A landscape with many peaks, sampled at points; each row gives a point and its height.
From any point a climber steps to the highest of the 2 points nearest to it. It stops when none of these is higher. Distance is the straight distance between rows; heights are no part of it.
Z671 (h 3.39): [139 148 104 151 134 140 147  73  69 132 137 130 127 112 147 134 113 107
 142 160]
Z399 (h 2.59): [141 123 145 107 166 113 158 108 134 105 124 117  99 152 136  80  87 162
 108 165]
Z527 (h 3.97): [143 179 102 184 101 138 158 194 146 117 115 140  80  87 149  94 132  90
 127 154]
Z84 (h 5.40): [171 197  70 123 115 134 136 138 109  84 126  95  64 127 140  85 145  97
 107 112]
Z946 (h 5.87): [141 104 117  93 115 164 166  69 126 154 139  97 101 117  97 178 132 114
 124 166]
Z320 (h 3.08): [163 134 187 117 145  47  73 145 159 107 127 120 181 161 153 111  87 177
 113 124]
Z421 (h 0.74): [ 94 166 102 136 156 147 132  66  97 116 193 132 104 136 121 110 181 137
 110 115]
Z658 (h 3.26): [120 115 183 131 151  94 114 124 165 132 160 153  90 108 104 124 128 153
 112 139]
Z731 (h 3.70): [167 105 177  72 158  54 103  91 162 124 144 125 113 118 121 125 139 127
 103 139]
Z537 (h 5.25): [116 127 105 122 157 192 142 167 110 108 133 103  69 135 137  74 109 128
 129 113]
Z904 (h 0.82): [ 98 139  68 151 123 141 165  85 152 137 176 109 123 169  83  96 196 139
 139  85]
Z737 (h 5.53): [151 172  79 114 162 142 140 135 106  88 138 110  69 122 149  47 138  92
 114 114]
Z861 (h 5.43): [100 130 132  84 119 157 102 184 171 173 165 144 134 121 138 120 155 108
 143 133]
Z967 (h 6.08): [ 99  81  77 155 136 149 147 114 138 149 124 127 116 109  82 122 153  92
 185 116]
Z613 (h 2.81): [ 89 116 142 155 118 115 134  89 209 115 149 144 134 128 108  75 126 171
 127 130]
Z847 (h 3.91): [194 173  99 162 114  80  76 171  68 142 140  91 163 141 129 120  84 128
 136 129]
Z53 (h 3.20): [162 117 115 117 133 106 138 130  64 112 112 103 135 168 112 104 101 158
 102 121]
Z211 (h 5.68): [126 133 124 102 116 177 132 163 103 152 142  99 122 180 118 137  91 156
 115 158]
Z472 (h 4.63): [145 116 156  71  94 133 155  98 198 108  98  96 108 144 131 139 124 156
 103 144]
Z898 (h 3.99): [208 230  98  95 163 101 110 160 145 101 149  57 129 164 188 115  82 104
 122 140]
Z410 (h 4.67): [137 151  81 120 122 130 132 171  56  87  79 124 127 137 165 106 131 122
 120  93]
Z281 (h 3.47): [148 142 200 124 165  41 113 104 155 114 148 141 106 105 120 141 116 141
  90 161]
Z61 (h 3.46): [110 106 130  86 145 129 125  81  86  78  86 133 152 171 171 131 137 167
 103  91]
Z616 (h 5.14): [158 140 109 117 123  55  42  88 133 121 138 121 159 145 136 115 139 133
 144 109]
Z239 (h 3.73): [195 179 105 134 102 117 118 129 118 100  93  72 119 157 165 127  74 148
 124 137]
Z803 (h 5.38): [133 107 131  66 112 149 136  59 171 143 149 108 125 141 109 175 127 123
 127 164]
Z747 (h 6.33): [ 89  96  97 136 136 153 152 149 152 137 128 130  91  98 114 101 153 101
 169 123]
Z242 (h 5.15): [158 123  96 131  72 156 129 118 104 160  93  86 121 128 107 202 127 120
 145 152]
Z902 (h 0.30): [ 98 114 145 124  80 224 141 135 140 146 127 106 111 119 141 179 169 138
 129  92]
Z314 (h 4.49): [132 148 129 135 111 154 112 194 129 125  97 132 108 114 171 179  90 122
 169 154]
Z210 (h 3.86): [114 127 121 157 113 172 170 108 100 113 131 101 121 152 118  76 111 163
  97 119]
Z345 (h 6.05): [ 77 154 112 141  82 133 125 147 190 134 143 162 150 133 120  92 169 144
 134 113]
Z980 (h 4.24): [221 156 133 115 172  70 117 167 109  88  80  82  98 108 180 150  81  90
 129 124]
Z135 (h 4.71): [108 118 100 143 131  98 138 118 125 104 101 160 132  69 137 107 189  80
 149  90]
Z508 (h 5.21): [110  91 156 120 149 128 135 130 104 115 122 122 102 128 100 143 139 159
 113 111]
Z712 (h 5.66): [113 124 118 104 106 137  67 169 164 167 148 154 160 112 145 148 137  95
 186 134]
Z199 (h 4.75): [160 126 107  73 116 111 112 177 123 129 107 100 128 128 151 134 117 106
 153 125]
Z176 (h 5.31): [155 172 110 118 124  77  38 123 120 124 173 117 147 160 143 141 125 140
 152 121]
Z262 (h 1.25): [ 80  64 152 123 124 178 186 151 208 158 151 122 139 130  87  81 153 156
 119  79]
Z817 (h 3.05): [120 128 190 117 132  99  68 102 193  92 133 145 140 147 167 120 116 193
 112 116]
Z942 (h 4.80): [161 167 125 159 118  79  81  76 170 136 171 118 138 123 149  93 100 149
 154 162]
Z397 (h 5.48): [107 116  94 186 131 115 137  94 138  75  89 129 126 118 121  85 143 153
 142  78]
Z384 (h 3.66): [ 90 109 160  74 134 144 123  82 160 100 109 174 189 137 175 172 111 133
 142 137]
Z485 (h 5.34): [118 168 130  97 119 149 120 151 129 134 162 116 136 190 148 113  92 177
 113 156]
Z109 (h 6.37): [181 166 121 133 140  53  76 171 111 123 149 107  98 137 130 115 124 133
 122 133]
Z495 (h 5.42): [124 151  86 135 151 153 118 143  95 119 154 114  87 129 133  46 140 117
 120 103]
Z59 (h 3.27): [125 134 153  93 147 150 129 104  90  83 102 121 144 171 192 147  82 183
 112 124]
Z975 (h 4.82): [116 125  60 135  96 136  75 109 130 127 127 106 155 157 120  83 138 148
 164  99]
Z544 (h 2.92): [103 121 172 139 123  97 107 101 205  94 136 157 152 144 133  89 117 182
 120 120]
Z792 (h 4.16): [109 145 180 131 154 131 139 126  99 102 122 166  96 116 161 191 129 142
 108 148]
Z592 (h 5.51): [116 110 135 130 123 210 112 166 127 139 115 116 101  85 181 124 116 110
 153 110]
Z969 (h 1.13): [ 99  81 156  73 165 143 104 137 142 137 173 117 103 125 120  90 152 134
 126  90]
Z340 (h 5.32): [121  77 149 116 121 184 103 129 138 151 116 126 104  84 135 154 122 109
 158 122]
Z431 (h 4.31): [163 181 127 135  99 153  99 198 156 144 127  96 135 125 184 170  75 128
 172 165]
Z734 (h 4.26): [129 151 153 102 119 104 153 152 128 106 101 149 187 125 197 135 103 126
 134 153]
Z484 (h 5.57): [108 100 156  91 133 160 139 130 119 156 145 131 123 167  87 207 115 146
 118 168]
Z642 (h 3.06): [156 100 119 117 123 114 154 135  77 126 106  97 137 120 121  74 136 116
 101 102]
Z865 (h 3.74): [ 90 132 119 143 152 179 158  86  95  89 125 125 129 145 164  78 118 166
 116 109]
Z629 (h 1.44): [ 83  83 155 133 125 176 149  69 203 121 146 130 150 142  97 134 134 170
 133 103]
Z700 (h 4.97): [149 129 117  83 126 130 125  84 160 142 142 106 123 132 144 124 119 106
 143 167]
Z824 (h 0.93): [ 92  96  87  99 131 159 160 124 103 101 116 111 118 164 103 144 191 146
 126  56]
Z454 (h 5.79): [125  86 118 158 127 113 164  74 154  60  55 121 111 108 148 105 131 143
 135  94]
Z788 (h 2.77): [148 135 160 175 118 119 108  80  95 107 149 127 142 116 141  90 117 144
  87 120]
Z296 (h 2.91): [162 110 178  93 143  69  93 131 179 117 128 116 139 157 135 105  77 171
 111 154]
Z992 (h 4.94): [109 172 146  99 105 110 139 157 167 113 145 140 142 172 139 128 118 168
 107 163]
Z796 (h 1.02): [102 132  87  95 113 143 144 130  84 105 100 121 114 151 118 180 176 146
 131 103]
Z473 (h 4.44): [135 112 110 133 148 139  70 152 110 173 167 129 154 110 133  71  99  98
 166 139]
Z371 (h 1.12): [ 90 140 100  60 119 131 147 146 102 101 102 143 129 173 143 179 152 144
 138 123]
Z704 (h 4.46): [104 170 135 184 137  99 117 127 137 130 150 182 145  99 151 103 124 117
 150 155]
Z203 (h 5.37): [138 129 138 138 101 184 102 149 116 160 136 134 149  74 195 120 124  86
 162 124]
Z18 (h 5.27): [140 138 108  72 145 124 141  91 169  80  85 109  61 142 169 142 143 136
 127 127]
Z244 (h 4.09): [104 178 101 172 100 117 145 183 133 119 122 156 107 103 142  96 156 108
 129 130]
Z299 (h 4.37): [200 147 129  85 180  91 112 199 105 100 104  79  90 133 168 133  80 109
 136 122]
Z641 (h 2.12): [115 101 150 161  97 142 140  96 155 162 124 158 187 111  92 134 116 120
 126 164]
Z675 (h 4.96): [ 89 105 100 156 113 135 160 133 134 135 105 160 162  83 120 135 194  83
 165  86]
Z334 (h 4.23): [160 120 112 145 147 117 109  90  66 100 103 123  80  76 147 145 144 101
 137 118]
Z565 (h 4.83): [133 109 162 143 120 107 131 121 103 111 111 130  87 108  93 202 159 159
 103 117]
Z98 (h 5.17): [151 164  76 118 105 110 150 169 110  85  97 106  68 143 110 109 151 131
 100 120]
Z843 (h 4.62): [124 168 136 177 130 110  95  77 146 134 179 151 159 113 136 102 114 132
 139 159]
Z808 (h 4.47): [126 108 119 110 137  95 122  64 153 109 110 140 125  64 142 140 188  71
 148  96]
Z38 (h 3.58): [114  71 119 133 105 126 147 150 133 124  95 117 164 146  70  86 137 149
 113  72]
Z853 (h 5.49): [ 59 117 139 127 114 172 161 149 235 155 158 162 132 105 117 118 167 126
 144 121]
Z48 (h 5.11): [ 75 118 150 159 127 163 100 175 149 148 153 185 157  99 150  97 165 112
 141 106]
Z164 (h 4.55): [101 121 119 134 131 122 156  77  79 140 136 169 203 113 134 118 168  94
 124 114]
Z594 (h 2.54): [119 136 117 134 168  90  85  64 131  98 160 138 116 142 136  69 130 152
 127 112]
Z280 (h 3.68): [144 116 117  75 170 147 164 191  69 115 104 111  84 122 138 120 103  93
 117 142]
Z3 (h 3.51): [145 119 121  66 165 138 149 155  54 104 100 104  97 156 155 134 101 129
 107 124]
Z459 (h 4.91): [ 71 135 121 129 146 148 110 163  97 161 172 189 164 107 136 107 183  97
 146 113]
Z66 (h 3.89): [105 159 133 153 144 140 115 155  81 110 128 162 106 119 152 117 125 130
 120 125]
Z576 (h 1.60): [116 107 135  58 133  84 168 121 148 128 106 143 169 167 120 146 107 127
 121 167]
Z79 (h 4.54): [183 128 133  78 144  82  81 195 133 121  86  83 132 131 162 124  83 115
 166 127]
Z729 (h 5.00): [160 141 114 128 109 100 118 102 164 128 144 106 135 142 139  84  94 139
 135 167]
Z798 (h 5.20): [119 119 106 116  87 175 133 159 119 154 111 129 164  86 157 124 152  83
 149 120]
Z353 (h 0.53): [123 158 130 180 113 146 170 155  97 146 150 134  83  97 106 100 187 106
  75 108]
Z567 (h 5.01): [109 110 177 112 110 121  92 178 146 132 109 167 156 127 125 178 120 150
 138 124]
Z749 (h 1.42): [ 95 111 115  73 123 106 158 107 165 116 122 163 173 166  95 160 159 138
 123 136]
Z260 (h 3.41): [170 143 149 135 145  55  95 183 145 162 153 106 158 154 108 131  59 154
 138 170]
Z501 (h 6.34): [ 78 128 100 118 130 113 107 140 185 116 143 160 129 134 125 112 157 142
 162 118]
Z750 (h 3.72): [110 115 129 150  90 157 160 152 131 117 109 118 150 141 122  65 135 160
 109  92]
Z224 (h 2.06): [127  81 153 109 136  80 116 114 142  97  72 143 110 126 125 173 121 144
 142 132]
Z927 (h 5.56): [112 103 129 137 146 108 116  99  90 143 148 148 134 127  79 133 150 135
 131 113]
Z386 (h 1.83): [ 77  70 131 197 175 156 190 116 139 196 141 158 157 153  39 133 136 124
 126 106]
Z191 (h 3.78): [157 194 127 142 110 104 153 188 101 177 139 123 157 159 137 149 102 106
 123 190]
Z96 (h 5.91): [146 156  93 164 141  74 132 112  99 117 115 137 144 138 115 116  80 118
 156 184]
Z295 (h 4.56): [123 132  66 134 130 128  84 131 117 170 154 132 148 129 135  89 110  91
 194 160]
Z540 (h 2.82): [150 103 169 145  96 169 134  80 100 174 151 141 172  96 107 132 161 106
  96 107]
Z173 (h 4.57): [ 90  73 128 118 127 177 118  84 138 119 115 149 171 145  88 201 139 155
 137  75]
Z188 (h 4.20): [197 150 136 100 177 110 118 182  91 110 129  84  75 131 133 116  88 119
  96 133]
Z721 (h 1.57): [ 67  93 158 138 132 203 170  94 184 147 151 167 173 146  97 170 142 151
 113 115]
Z120 (h 3.34): [115  86 145 168 113 120 148 147 150 186 134 116 138 148  35  93 121 154
  99 134]
Z974 (h 2.69): [ 81 129 119 164 122 125 129  69 171 106 156 146 167 133 114  89 169 155
 132  86]
Z777 (h 3.90): [104 143  97 156 171  98 168 113 108 110 132 153  94  89 127  71 142  95
 131 143]
Z486 (h 2.64): [165 134 152 160 114  87 106  57 111 118 131 123 136 119 113 147 119 140
 113 144]
Z460 (h 4.11): [182 144 133 145 118 174 119 129 114 124 137  81  83 131 139  83  75 146
 105 138]
Z307 (h 3.98): [149 138 134 144 102 181 152 123 128 108 130  76  87 136 125  73 105 163
  78 111]
Z403 (h 4.88): [154 135 152 133 126  60 132 137  98 107  83 164 175 128 143 186 101 121
 138 163]
Z297 (h 5.54): [133 123 138  99 139 128 102  78 163  78  98 111  60 118 175 154 154 143
 127 106]
Z874 (h 3.22): [134 149 207 103 147  99  69 112 145  99 141 154 173 143 195 160 108 168
 104 125]
Z811 (h 4.03): [188 169 112 121 159 123 150 180  64 149 147  98  74 132 101 124  95  93
  95 158]
Z585 (h 4.12): [207 136 146 123 154  84 112 136  91 104  87  98  96  73 173 143 110  79
 127 127]
Z337 (h 4.48): [129 129 190 120 139 124 129 130 105 121 136 148  83  94 114 216 149 135
  98 141]
Z951 (h 2.46): [175  99 174 128 123 104 115  91 125 134 113 121 152 107 120 187  97 127
 117 153]
Z621 (h 5.88): [142 143 116 141  96  74  58 163 179 124 129 125 103 109 129 107 139 129
 154 131]
Z221 (h 3.45): [131  60 133 152 108 114 167 156 162 170 120 114 147 150  36 101 147 142
 108  94]
Z379 (h 5.52): [170 126 131 163 124  77 128 140 106 115  86 123 175 132 135 114  52 133
 151 164]
Z615 (h 1.33): [ 89  69 152 119 152 186 191  95 219 157 163 126 125 129  88 120 143 148
 128  95]
Z539 (h 3.69): [135 175  95 181 139 144 153 205 109 190 128 149  94 129 120 117  95  81
 145 191]
Z72 (h 5.84): [ 99 117 126 131 149 145 128  97 179  73 107 120  61  93 157 121 172 144
 144  97]
Z434 (h 2.68): [151 116 149 145  96 143 102  91 125 161 159 112 117  81 115 126 158 104
 118 110]
Z305 (h 6.14): [154 152 117 122 116 105  54 145 177 108 119 121 123 113 183 111 101 134
 177 121]
Z666 (h 5.10): [115  66 141 138 111 160  98 135 150 164 115 137 140  91  93 156 130 112
 164 117]
Z449 (h 5.26): [128 127 106 159 101 135 153  75 159 129 130 115 140 137 114  87  92 132
 148 170]
Z104 (h 3.61): [ 98 109 133 128 152 153 153  82  84  74 101 126 123 150 156 120 133 163
 107  88]
Z982 (h 0.87): [ 88 134  99 141 107 166 163  97 127 102 143 114 133 164 106 113 190 169
 113  62]
Z814 (h 3.77): [ 96 165 131 126 158 126 131 145  72 105 132 160 154 132 180 100 127 126
 123 111]
Z866 (h 3.60): [149 148 134 140 119 106 117 189 121 174 142 125 153 158 116 109  90 134
 122 160]
Z693 (h 3.42): [112 125 195  98 150 111 101 119 125 111 146 173 189 148 157 134 119 156
  96 116]
Z78 (h 2.23): [116 124 148 107 145  82 135 107 131  81  98 141  99 158 122 179 116 180
 117 144]
Z499 (h 4.76): [ 84 144 122 139 144 128 116 116  78 153 161 188 201 121 143 119 165  96
 129 118]
Z663 (h 5.22): [180 117 143 142 127  50 108 124 106 107  68 122 180 141 148 165  68 126
 157 138]
Z948 (h 3.35): [153 111 110  78 151 121 144 114  52  98  95  77 109 173 134 117 109 147
  97 113]
Z863 (h 3.95): [206 140 156 155 123 106 121 141 112 114 121 100  78  73 145 144  97  99
 105 154]
Z415 (h 1.99): [102 112 139 194 134 147 147 102 118 190 146 174 165 118  99 128 111 101
 139 177]
Z769 (h 3.83): [135 182  91 154 142 139 150 221 121 125 134 136  74 130 138  95 101 105
 136 164]
Z961 (h 3.59): [101 128 166 103 158 132  89 135  93 111 159 171 172 147 169  95 119 147
 121 109]
Z275 (h 1.26): [ 85 111 115  52 139 127 149 109 138  96  96 163 155 163 132 188 164 132
 136 118]
Z695 (h 5.24): [ 68 113 140  97 110 161 143 182 200 162 131 165 127 112 123 134 169 117
 138 116]
Z6 (h 4.68): [147 106 126 166 128 121 136 167  82 138  81 130 100 100 103 188  93 111
 142 160]
Z878 (h 4.40): [148 182  85 134 124 152 109 195  86 130 136 109 152 148 179  88  92 128
 137 108]
Z461 (h 6.62): [ 81 124  87 117 139 121 119 146 191 143 149 159  99 103 114  98 165 110
 189 135]
Z220 (h 1.90): [ 69  87 132 200 173 167 151  95 119 208 153 180 162 145  71 125 121 108
 132 146]
Z692 (h 4.92): [113 125 107 186 147 148 157 134  80 125  98 137  69 107 103 163 108 126
 140 147]
Z493 (h 2.41): [117 138 163 100 171 104 149 113 138  86 132 138  83 161 143 141 109 178
  96 170]
Z361 (h 3.96): [133  80 149  69 136  95 113  88 186 130 131 129 124 111 111 140 161 122
 126 114]
Z766 (h 4.22): [132 190 143 113 121 134 137 143 112 140 142 143 143 130 180 203 125 114
 119 176]
Z815 (h 0.69): [ 98 142 114 174 146 145 156  42 117 130 176 124 101 119  93 143 195 132
 115  96]
Z90 (h 3.40): [163 108 153 115 117 146 126 113  95  86  84  88 141 151 183 101  83 169
 100 112]
Z937 (h 5.82): [123  80  71 165  93 125 120 124 165 153 108 115 130 128  54 115 128 121
 180 122]
Z475 (h 5.85): [147 130 111 129 144  94  82 109  77 122 152 120 101 137  96 123 140 138
 129 112]
Z195 (h 4.51): [136 198 115 110 108 109 147 140 106 117 132 150 137 114 172 150 160 100
 110 148]
Z674 (h 3.87): [222 203  87  98 121 134 116 144 117 102 119  58  98 150 167  98  81 105
 118 135]
Z462 (h 1.91): [125  70 131  75 140  92 139 126 138  96  54 129 123 126 125 148 144 121
 134 105]
Z953 (h 5.58): [130 150  76 177 107  92 171  91 130 123 109 130 129 148 108 108  96 138
 140 188]
Z506 (h 6.11): [183 152 117 127 162  69  56 135  76 121 172 102  84 135 114 131 115 136
 121 126]
Z166 (h 3.92): [101 169 154 138 148 107 106 124 107  87 136 168 105 125 170 165 135 148
 118 128]
Z158 (h 3.25): [173 149 189 149 141  52  69 184 135 143 153 115 185 149 128 142  76 155
 117 139]
Z12 (h 4.69): [116 130  77 146  94 144  88 100 121 156 154 127 178 149 125  88 114 125
 163 134]
Z269 (h 5.77): [ 60 143 123 157 108 150 167 156 195 163 171 154 117 148  92 110 185 134
 130 124]
Z26 (h 3.18): [ 85  99 124 223 103 179 163 134 143 213 145 134 151 170  52 117 158 133
 104  89]
Z200 (h 5.30): [110 106  87 193 140 133 140  94 135  88 106 112  82 122 102 103 120 156
 159 101]
Z119 (h 0.26): [ 87  99 140 106  98 210 136 157 134 155 134 117 132 148 107 164 169 150
 108  78]
Z326 (h 2.86): [146 130 133 170 127 117 128  99 103 114 146 124 139  97 126  26 136 129
  93 106]
Z265 (h 4.30): [109  98 136 112 127 119 155  65 133 128 133 172 212 114 117 120 170 103
 112  97]
Z365 (h 4.89): [155 166  95 138 120  97 146 184  70  88  86 135 108 117 133 108 151 109
 110 107]
Z528 (h 3.24): [ 87 111 122 196 109 148 167 138 164 195 152 141 150 167  50  91 133 145
 113 132]
Z131 (h 3.80): [188 160  83 146 105 130  99 127  72 140 142  86 137 131 130  94 102 105
 135 130]
Z245 (h 3.76): [146 134 104 164 150 168 150 172 107 200 135 134  72 118 108 113  99  78
 135 196]
Z583 (h 3.67): [131  97 109  76 166 105 169 160 113 142 125 110  98 156  90 111 103 125
 135 174]
Z941 (h 0.36): [ 98 106 165 136  87 217 168 131 170 183 137 109 112  98 120 160 165 118
 119 112]
Z558 (h 4.05): [145 149  95 153 176 100 145 113  71  86 111 140  89  93 144 101 132  84
 135 132]
Z922 (h 4.53): [150 125 144 147 131  77 119 151 116 119  83 149 117  96 137 189  96 104
 158 165]
Z595 (h 4.33): [158 106 129 130 162 149  93 168 115 147 150 105 109 109 143  49  71 110
 148 132]
Z987 (h 4.45): [140 121 126 151 129 129 144  99  80  93  94 120  79  84 122 178 166 124
 123  97]
Z778 (h 3.79): [188 116 190 116 142 110  98 142 127 123 129  96  68  83 140 169 103 137
 116 144]
Z912 (h 4.27): [169 189 112 102 137 170 118 186 101 134 144  84 141 156 183 126  77 119
 134 134]
Z480 (h 3.21): [114  74 197 113 181  90  98  91 157 115 143 143 103 127  87 163 114 163
 111 131]
Z638 (h 5.45): [154 146  97 121  91 153 136  74 108 143 124  87  93 130 101 197 127 122
 135 170]
Z920 (h 4.10): [175 233 116  96 173 129 124 188 125 102 149  74 138 164 198 154  76 111
 124 146]
Z851 (h 4.65): [ 91  83 126 100 125 186 154  76 146 143 149 130 192 172  60 204 162 147
 115  86]
Z879 (h 3.43): [141  97 192  94 163 103  66 102 148 120 156 123  69 125 111 189 125 160
 112 143]
Z816 (h 4.93): [119 132 142  77  92 146 132  82 170 120 135 118 135 159 136 179 135 157
 109 145]
Z799 (h 0.57): [114 123 131 199 141 139 171 122 113 144 147 127  91  71 103 112 195  99
 113  97]
Z705 (h 5.55): [137 167 120 117 121  90  76 109 125 120 157 124  99 151 116 162 145 151
 128 134]
Z230 (h 2.98): [132  99 160 167  89 164 166 131 110 200 130 140 162 119  87 143 151 104
  80 126]
Z162 (h 0.41): [119 126 170 146  91 188 162 133 148 162 143 123 114  82 139 130 150 109
 102 132]
Z383 (h 2.62): [108 113 118 141 148 108 108  47 147  97 144 145 152 126 125  85 150 152
 125 100]
Z689 (h 4.19): [128 108 138  62 153  78 115  97 165 121 128 147 114  90 121 144 194  86
 130 117]
Z699 (h 4.18): [176 190 120 158  82 135  89 183 136 138 125  94 127 112 167 121  91 115
 144 147]
Z139 (h 0.47): [111 145 169 145 113 162 145 155  97 158 154 135 115 109 136 131 163 124
  79 122]
Z914 (h 5.36): [102  96 158 140 100 131  98 189 117 139 102 177 196 105 108 164 142 115
 133  96]
Z93 (h 3.75): [117 125 105 151 148 118 178  82 152 132 128 140 125  93 132  91 150  91
 130 140]
Z597 (h 0.78): [ 97 149  95 140 125 166 115  96 130 154 199 122 117 147 104 100 187 139
 128 101]
Z697 (h 3.57): [169 134 134 110 107 133 137 122 120 102  77  90 124 153 158 128  80 148
 112 149]
Z892 (h 5.06): [103 101 145  98 116 178 146  90 123 164 155 134 168 156  93 192 153 134
 107 133]
Z955 (h 6.07): [159 154 105 108 125  46  88 171 150 115 131 116  88 128 110 122 134 124
 153 138]
Z715 (h 2.95): [157 132 115 125 138  90 144 108 110 103 120 110 127 113 145  46 139 112
  93 110]
Z19 (h 4.95): [139 130  94 133  87  90  77 100 137 101 119 125 160 148 129 111 141 142
 141 102]
Z319 (h 5.28): [ 83  96 116 162  93 167 166 129 142 154  93 170 187 105 107 174 173  93
 154  91]
Z440 (h 3.94): [135 109 139  53 115 126 143  74 127 135 126 143 197 141 134 146 160 106
  95 110]
Z441 (h 3.88): [156 133 126 148 147 158 132 167  87 176 147 106  79 127  98 124  94 114
 110 160]
Z505 (h 4.29): [ 94 163 114 179 118  82 131 143 145 112 110 186 136  88 131 118 152 106
 158 150]
Z614 (h 4.52): [134 169  88 137 114 142 108 190  81  82 113 120 126 144 174  86 110 143
 120  87]
Z2 (h 2.27): [129  90 163 129 113 122 151  96 149 132 112 143 158 100 114 158 116 114
 121 147]
Z718 (h 5.23): [ 83 137 132 144 119 152  99 169 168 160 169 162 123  85 162  98 157 100
 150 134]
Z396 (h 1.77): [126  77 122  71 135  73 166 146 117 114  83 132 140 146  95 136 132 121
 120 131]
Z653 (h 4.70): [120 140 166 115 126 128  91 195 139 135 122 148 145 136 163 191  84 143
 153 153]
Z103 (h 4.72): [131 185 119  74  97 106 130 171 111 134 132 138 157 125 173 134 173  85
 105 121]
Z810 (h 3.56): [106 149  74 155 113 147 174  83 115 139 127 134 134 119 116 131 149 100
 140 148]
Z764 (h 3.10): [ 92 107 136 185  98 194 150 123 119 205 138 147 166 155  76 151 149 119
 111 114]
Z971 (h 2.75): [138 106 149  75 158  78 134 124 166 111 113 112 128 164 138  85  80 156
 124 162]
Z639 (h 1.70): [ 71  77 149 143 166 176 188 102 156 169 147 165 157 124  75 157 148 122
 121 123]
Z447 (h 3.85): [148 119  96  86 164 116 162 170  80 139 138 107  78 139  92  98 119 100
 105 148]
Z889 (h 6.06): [124 119 146  71 115 169 124 154 143 158 138  97 115 172 113 186  96 163
 121 161]
Z349 (h 5.16): [111 127  79 206 136 141 140 109 102 122 121 122  90 122  86 122 124 137
 158 125]
Z439 (h 3.62): [169 110 177  75 133 122  83 112 135 115 121 102  67 106 133 196 126 136
 119 127]
Z913 (h 4.99): [144 139 128  52 131 127 154 107 170  96 108  97  75 155 166 134 111 138
 107 156]
Z790 (h 4.86): [ 93  61 122 140 120 185 129 111 148 141 126 140 173 122  87 148 135 130
 161  87]
Z86 (h 0.63): [104 107 142 184 142 144 160  72 120 134 150 139 114  90  83 146 187 126
 121  74]
Z217 (h 5.89): [121 121 116 116 121 125  49 134 154 130 133 140 153 123 159 142 102 122
 192 131]
Z408 (h 5.67): [101  91 123 144  74 143 117 160 137 160  93 166 213 123  89 177 153 106
 137 104]
Z209 (h 4.87): [131  91 110 134  73 196 151 112 107 166  99  97 146 128  93 180 137 120
 140 118]
Z586 (h 4.21): [188 129 118 143 132 173  97 142 109 144 143  72  93 101 147  66  57 120
 138 141]
Z456 (h 6.28): [124  88 147 148 142 140 158 101 171  82  76 116  74  91 141 130 129 131
 147 121]
Z257 (h 3.93): [119 123 161  95 141 119 145  91 138 107 105 164 188 137 182 146  88 130
 135 158]
Z678 (h 4.58): [103 169 154  99  98 124 165 158 158 112 109 153 164 148 175 148 128 137
 114 147]
Z451 (h 1.18): [ 84  69 159 114 151 149 139 134 175 129 149 124 118 112 105  77 157 139
 119  86]
Z984 (h 4.06): [186 195 135 176  99 113  81 192 107 159 153 107 153 127 143 154  88 116
 130 142]
Z959 (h 5.50): [109  93  97 156  98  90 134 113 176 155 121 149 156 138  34 144 153 116
 148 137]
Z519 (h 4.98): [123 127 113  84  96 133 134 179 112 138 108 132 158 118 149 135 146 101
 140 118]
Z970 (h 4.00): [138 204 111 145 139 113 145 150  72 147 146 136 153 144 162 178 102 106
 129 183]
Z928 (h 3.23): [137 125 142 150 139 149 178  78  71 151 139 140 122 106 125 146 116 102
  99 169]

Where does a climber stop that starts at each point below?
Z539 -> Z96
Z120 -> Z109
Z90 -> Z737
Z59 -> Z109
Z451 -> Z447
Z641 -> Z447
Z295 -> Z109
Z902 -> Z592
